Points on a hilly landscape, in no order, each with its height.
From any point a ball rolls to the lowest of the 2 points nearest to it. It stops when none of these is lower. Distance is the straight distance between rows; heights are no part of it.
Z_356 h=215: [129 124 115 139 148 189 123 151 164 119 109 176  67 120 176 188 105  71
  93 103 138 109 153 133 173  79 104 116 114 189]
Z_184 h=844: [139 114 145 140 119 121 124 127 112 141 105 101 164  93 160 102 112 159
 124 117 160 120 132 116 123  72 150 140 147 125]
Z_189 h=630: [118 142 128  98 101  60 156  96 145 170 180 137 165 197  82  89 184 155
 155 158 135 113  41 129  74 180 129 139 161  91]
Z_765 h=615: [114 120  74  85 104 112 110 173 180 115 177 143 136 150  80 172 137 106
 152 118 111  59 181 133 176 162 182 110 157  97]
Z_812 h=826: [157 113 146  66 107 127 152  80 107 145 126 161 123 154  99 131 130 114
 145 164  89 171  99  92 105 178  99 118  94 132]
Z_816 h=820: [ 97 157  77 121  82  73 124 150 164 136 177  90 184 155  65 145 170 153
 180 122 148  77 139 138 144 137 186 116 152  96]
Z_23 h=759: [136 103 134 180 151 152  78 162  92 110 118  89 142  68 162 153  94 136
 156 108 135 131 160 102 193  90 121 131 140 117]
Z_192 h=590: [126 153 157 133 122  77 131 125 134 149 144 110 164 156 106  84 158 167
 141 162 125 129  98 137  72 175 160 115 148  96]
Z_984 h=792: [149 122 153  79 101  77 163  98 132 150 163 137 156 172  91  96 153 133
 161 157 128 160  79 106  92 173 105 143 124  91]
Z_446 h=857: [162  99 113  99 107 121 115 153 144 115 111 143 138 117 140 140 105 110
 154 119 134 116 173 103 168 115 147 130 122 127]
Z_870 h=620: [114 150 144 125 130 140 161  88 101 138 107 133 109 113 147  92 126 130
  77 120 142 146 105 158  72  95 119 143 120 156]
Z_168 h=782: [160 116 175 110 123  69 164 101 132 149 164 128 155 179  92 102 166 155
 194 173 129 163  61 102  93 172 106 142 124  67]
Z_50 h=219: [115 143 188 124 100 129 169  75  48 149 115 152  93 126 131 116 111 140
 165 148  86 186  64 110  76 106  95 149  97 149]
Z_13 h=434: [131 115  79 116 129 128  99 179 169 106 138 162 108 106 143 159 112  78
 122 104 152 103 184 122 181 136 139 124 155 145]
Z_809 h=768: [ 86 139 118 160 130  97  84 155 144 120 156  87 181 115 112 115 149 141
 159 106 162  94 155 122 150 118 186 129 159  99]
Z_423 h=271: [132 128 179  89  92 108 168  61  54 162 121 161 115 142 120 111 129 141
 175 150  99 189  59  91  93 117  91 148 106 135]
Z_643 h=350: [145 138 142 135 135 182 146 113 107 134  76 130  84 124 125 141 108 117
  98 152  75 158 128 124 115 149 104 105  82 154]
Z_312 h=683: [104 130 121 161 163 123  84 145 126 107 137  87 152  95 158 120 131 128
 111 107 163 124 161 158 153 100 151 138 151 129]
Z_371 h=637: [127 145  81 101 104 119 154 125 144 125 109 138 117 117 153  70 126 120
 101  83 165 112 134 146  96 110 115 149 145 165]
Z_91 h=911: [173  99  96 105 101  77 124 158 166 103 148 118 167 127 109 125 118 132
 199 116 157 123 171 106 171 112 149 159 133  91]
Z_541 h=311: [132 131 131 170 129 173 139 114 117 123  86 136  90 118 147 162  93 108
 118 104 115 134 153 149 139  54  82 145  69 173]
Z_268 h=614: [113 171 127 145  79  50 157 142 162 134 162  89 183 166  96  99 186 176
 171 136 149  95  85 139 100 142 173 138 156  93]
Z_819 h=639: [113 133 164  87 110  67 148  79 106 178 178 149 140 194 104  79 182 149
 146 157 141 149  21 102  67 169 117 140 169  95]
Z_368 h=602: [114 164 164 155 103  61 147 144 151 132 144 105 163 145 118  67 167 168
 137 140 143 109  92 139  68 146 171 138 169  96]
Z_796 h=813: [139 108 147 169 135 136  93 137  98 128 108  74 159  82 152 121 101 155
 143 118 145 125 150 106 158  81 150 129 139 122]
Z_531 h=576: [126 113 106 169 169 133  75 161 129  80 134 133 107  90 174 175 112 103
 116  96 161 133 173 148 188  89  88 137 130 150]
Z_785 h=315: [136 142 139 154 161 197 136 107 123 118  92 133  86 124 134 147 120 121
  68 145  97 146 140 156 113 140 107 109  89 163]
Z_572 h=531: [132 137 175 147 162 128 122 112  84 148 121 117 122 144 114  91 136 177
 113 182 108 174  82 136  68 178 137 115 132  99]
Z_512 h=487: [130 133 127 163 168 171 104 154 114 112 115  58 142  97 106 123 124 145
 124 146  91 150 141 124 162 177 167 101 133  98]
Z_466 h=300: [155 122 120 146 166 195 102 168 148 100 113 125  89 105 138 171 114  96
 100 131  83 137 166 127 181 150 132 105 112 151]
Z_247 h=720: [129 109 107  72  97 124 147 115 128 154  95 142 141 128 146 107 115 108
 115 121 152 118 139 102 122 107 130 130 123 147]
Z_623 h=661: [106 138 150  79 101  95 168  67  87 154 136 150 119 141 134  66 145 141
 117 137 140 151  63 103  49 133 119 140 150 144]
Z_899 h=543: [111 120  74 111 126  99  97 183 176 102 161 145 125 120 107 163 129  92
 143  97 134  85 187 128 179 151 169 119 167 113]
Z_404 h=674: [108 126 122 101 113 184 150  99 134 149  89 169  90 127 146 130 106  98
  77 118 125 117 139 112 123  93 120 110 104 179]
Z_260 h=262: [109 131 117 161 123 196 137 123 147 128  89 174  62 126 168 176 101  85
  97 102 135 111 147 140 155  47  94 131  74 187]
Z_26 h=668: [136 133  92 125 101 120 148 122 129 117 108 132 115 101 168 100 105 124
 105  77 175 117 140 140 120  68  97 168 139 174]
Z_340 h=732: [121 100 122 181 144 158 104 122  97 115 107 126 108 106 192 179  86 135
 123  87 153 110 142 158 174  27  73 158 110 151]
Z_421 h=643: [101 153 141 144 145 181 166  71  89 129  99 156  89 123 147 125 123 126
  70 125 121 148 110 165  76  77  99 143  85 174]
Z_986 h=542: [144 134 137 135 144 124 128 125 125 127 115 121 135 119 133 105 115 124
 103 137 133 138 147 142 112 132 135 120 121 139]
Z_81 h=397: [149 131 172 192 152 154 141 126  92 119  89  85 131  90 156 117 115 172
 125 135 112 166 122 159 117  96 119 137 111 115]
Z_655 h=335: [145 138 176 187 152 141 149 116  98 104 100 101 124  99 159 116 116 163
 123 114 124 157 129 178 108  60 100 159 103 133]
Z_402 h=238: [148 138 130 174 166 195 118 142 134 101 103 111  90 113 142 164 116 112
  93 128 105 150 153 154 152 127 110 110  91 158]
Z_121 h=482: [144 136 169 143 140 122 140 118  99 132 105 112 133 117 126  98 127 158
 112 156 114 161 116 144  83 143 133 123 121 117]
Z_112 h=55: [ 92 113 109 137 179 166  83 179 156 101 139 167 103  98 181 183 131  76
  91  98 159 110 160 129 202 110 125 108 159 152]
Z_582 h=425: [155 119 122 135 163 166 103 183 162  90 132 117 100 101 123 162 117 102
 127 131  82 125 177 118 180 172 155 106 125 129]
Z_111 h=270: [138 127  97 124 136 159 135 141 178 115 101 178  68 120 155 156 109  78
  89 102 147 114 175 126 150 113 111 121 123 186]
Z_381 h=336: [138 123  85 109 124 130 118 149 166 111 119 162 105 118 149 136 112  85
  95  94 151 116 170 127 137 120 126 130 135 170]
Z_349 h=366: [160 127 129 140 145 179 130 143 114 112  99  86 109 119 107 139 112 139
 113 161  74 150 126 115 150 196 142  90 114 103]
Z_493 h=733: [ 95 138 133 178 156 109  69 155 118 107 143  72 174  88 129 119 136 142
 144 104 163 116 153 123 152 107 165 133 161 101]
Z_659 h=561: [139 136 191 142 155  93 127 118  85 152 126 111 135 170 114 103 152 187
 146 187 123 160  52 111  66 195 148 112 152  87]
Z_605 h=622: [128 155 136 129  80  48 164 122 161 159 178 107 176 187  85  94 197 169
 166 158 138 103  59 135  83 164 145 133 154  85]
Z_401 h=713: [129 108 127 172 133 143 130 123 111 116 114 125 114 102 191 150  98 135
 119  71 161 116 140 172 140  17  81 172 116 169]
Z_480 h=570: [140 115 116 139 152 144  79 188 137  90 137 118 119  86 134 167 111  99
 141 111 112 125 178 109 207 131 148 112 132 120]
Z_689 h=866: [108 138  85  94  98  96 126 134 168 144 149 125 164 150 101 104 142 129
 119 120 144  88 138 143 102 158 167 116 151 118]
Z_924 h=705: [137 120 124  82 111 107 135 101 138 144 137 140 143 156  93 103 138 120
 115 154 114 129 121 129  87 186 132 114 128 113]
Z_22 h=681: [132 105 125 156 154 147  70 182 101  95 124  96 120  77 146 169  99 118
 166 112 125 128 167  95 222 118 133 124 143 106]
Z_195 h=662: [125 114 102  80 126 138 112 156 180 111 175 131 150 154  75 171 137 119
 158 150  90  75 174 117 174 180 189 109 131  74]
Z_93 h=650: [104 136 174  99 122  89 147  83  85 163 145 145 121 163 121  75 161 150
 122 160 137 153  51 112  50 157 123 136 160 120]
Z_82 h=304: [ 76 128 107 118 165 159  71 184 162 124 151 139 134 110 129 152 137  99
  98 108 122  83 172 132 172 156 162  89 158 123]
Z_859 h=838: [113 148  77 104  77  72 155 129 175 137 190 103 186 173  52 142 183 152
 174 143 130  70 121 158 125 165 156 123 143  87]
Z_813 h=601: [115 125 125 156 180 176  81 175 104  97 126  57 135  92 117 145 130 131
 131 124  94 142 154  92 202 154 167 100 138 101]
Z_242 h=139: [137 143 170 143 112 139 167  87  80 138  91 146  93 113 133 114  98 137
 142 136  92 181 108 138  82 113  82 139  81 153]
Z_692 h=795: [ 83 156  84 152 107  73  94 159 150 124 160  92 189 136  83 133 160 147
 190  99 163  80 149 113 149 110 191 122 169 100]
Z_735 h=861: [130 125 118 128 112 100 129 137 133 129 113 109 163 110 154  85 127 141
 117 108 169 105 132 117 117  96 152 144 159 130]
Z_683 h=589: [119 139 128 136 146 142 137 114 124 126 107 121 132 110 155 102 125 128
  74 118 146 128 146 164  97  98 125 137 131 158]
Z_618 h=761: [128 105 140 165 128 162 117 130  81 139  86 115 128  97 176 159  80 139
 126 106 131 111 150 120 163  41 110 144 107 143]
Z_49 h=634: [127 121 121 165 160 138  98 144 124  94 131 105 136  85 165 146 119 113
 110 106 154 138 164 162 164  88 117 141 131 143]
Z_145 h=745: [142 119 131 106 138 103 121 108 130 147 184 130 156 188  51 143 154 159
 156 185  91 121  96 130  96 238 127 105 128  65]
Z_376 h=697: [124 122 126  82  89 139 157  95 108 147  91 151 115 122 141 107 109 108
 107 120 132 130 126 112 110  91 113 130 108 167]
Z_280 h=151: [110 111 117 140 165 186 100 185 164 105 122 183  77 102 188 209 115  73
  94 109 144 108 144 123 201  92 111 112 137 172]
Z_41 h=273: [127 136 152 183 137 177 155 104  99 115  94 117 107 113 163 145 105 146
 122 109 114 147 125 175 113  44  84 158  78 157]
Z_818 h=791: [142 106 124 157 133 172 105 156 110 123  89 131 106 105 174 181  91 107
 122 106 123 121 151 114 193  68 113 128 107 157]
Z_233 h=806: [168 111 137  62 110 103 164  80 138 140 162 161 132 179  80 125 138 119
 167 166 104 161  97  97 109 187  94 145  95  97]
Z_990 h=660: [ 90 142 123 126 144 198 160  80 125 141  91 170  76 119 156 140 116 108
  67 121 123 124 136 145 107  84 100 118  90 189]
Z_663 h=762: [154 115 142 107 152  88 128  91 124 156 190 142 142 207  55 125 158 156
 164 183 103 142  62 123  92 227  98 129 130  60]
Z_880 h=878: [110 136 104 109 104  92 123 132 139 140 124 112 165 123 123  88 139 137
 124 122 160 105 133 129 106 129 162 130 149 120]
Z_575 h=316: [152 114 192  94 104  93 170  71  82 162 138 136 136 158 109  98 143 143
 182 170 123 190  44  82 100 135  90 139 119  99]
Z_143 h=851: [119 155  76  94  76  80 148 131 171 150 164 117 166 174  78 110 164 142
 147 129 129  75 113 158  99 183 146 125 152 101]
Z_948 h=174: [ 68 119  89 137 182 156  71 182 157 103 158 155 120 103 148 164 130  85
  92  92 159  97 167 134 187 130 138 103 168 137]
Z_344 h=686: [114 138 112  72  95 108 151  92 132 153 142 149 139 150 110  73 134 119
 106 130 129 125 110 125  75 172 124 126 141 137]
Z_15 h=192: [ 93 118 125 118 169 193  75 181 143 126 124 132 129 108 143 159 136 104
  89 124 100  97 167 112 186 158 172  88 152 124]
Z_783 h=522: [140 113  91 155 134 121  88 165 147  82 134 156  94  94 166 173 102  83
 117  87 168 130 175 132 188 103 109 138 148 159]
Z_203 h=773: [149 125 155 112 148  74 151  98 138 161 191 145 161 203  66 122 175 149
 186 186 115 148  41 115 103 196  92 147 134  53]
Z_586 h=693: [133 131 116 154 119 137 158 110 119 114 111 125 106  99 175 118 111 138
 107  82 167 133 143 172 115  42  87 178 121 171]
Z_878 h=823: [156 108 114 130 115 138 112 146 127 118  94 137 119 104 151 149  91 110
 135 109 130 130 168 115 168  90 124 122 109 147]
Z_67 h=843: [150 133 147  83  94 116 160  76 108 142 118 154 108 138 111 110 113 117
 142 144 100 169 114  97  98 146  99 122  92 150]
Z_103 h=890: [162 104 111  92 109  96 128 143 158 116 139 118 152 134 104 125 126 127
 166 133 127 124 161 113 147 148 155 129 120 100]
Z_999 h=263: [152 122 139 111 127 182 137 133 119 133  99 125  99 133 116 137 118 123
 102 159  69 145 126 102 134 184 135  89  98 131]
Z_608 h=723: [139 117 123  88 122 108 126 116 151 141 151 132 154 171  77 130 140 138
 124 165  96 109 121 123 105 210 145 105 118  93]
Z_57 h=574: [129 133 178 141 135  76 129 116 120 156 145 122 154 186  98  99 174 185
 151 183 123 144  58 121  64 192 147 118 153  73]
Z_34 h=663: [125 143  89  86  95 119 161 108 153 134 128 153 111 133 130  78 127  98
  93  98 139 119 134 131  85 145 119 138 137 170]
Z_768 h=212: [124 150 167 177 127 163 174 100  89 125  92 134  93 116 139 127  94 147
 141 125  96 169 110 161  87  77  78 150  62 153]

Two balls start at each pair of points below. Name the first point that both come to, or write none.
Z_809 and Z_899 => Z_13
Z_541 and Z_381 => Z_356
Z_765 and Z_143 => Z_13

Where does a ball stop that starts at each point below?
Z_880 => Z_402
Z_233 => Z_371
Z_859 => Z_112
Z_783 => Z_112
Z_376 => Z_121
Z_195 => Z_112
Z_605 => Z_121
Z_446 => Z_371
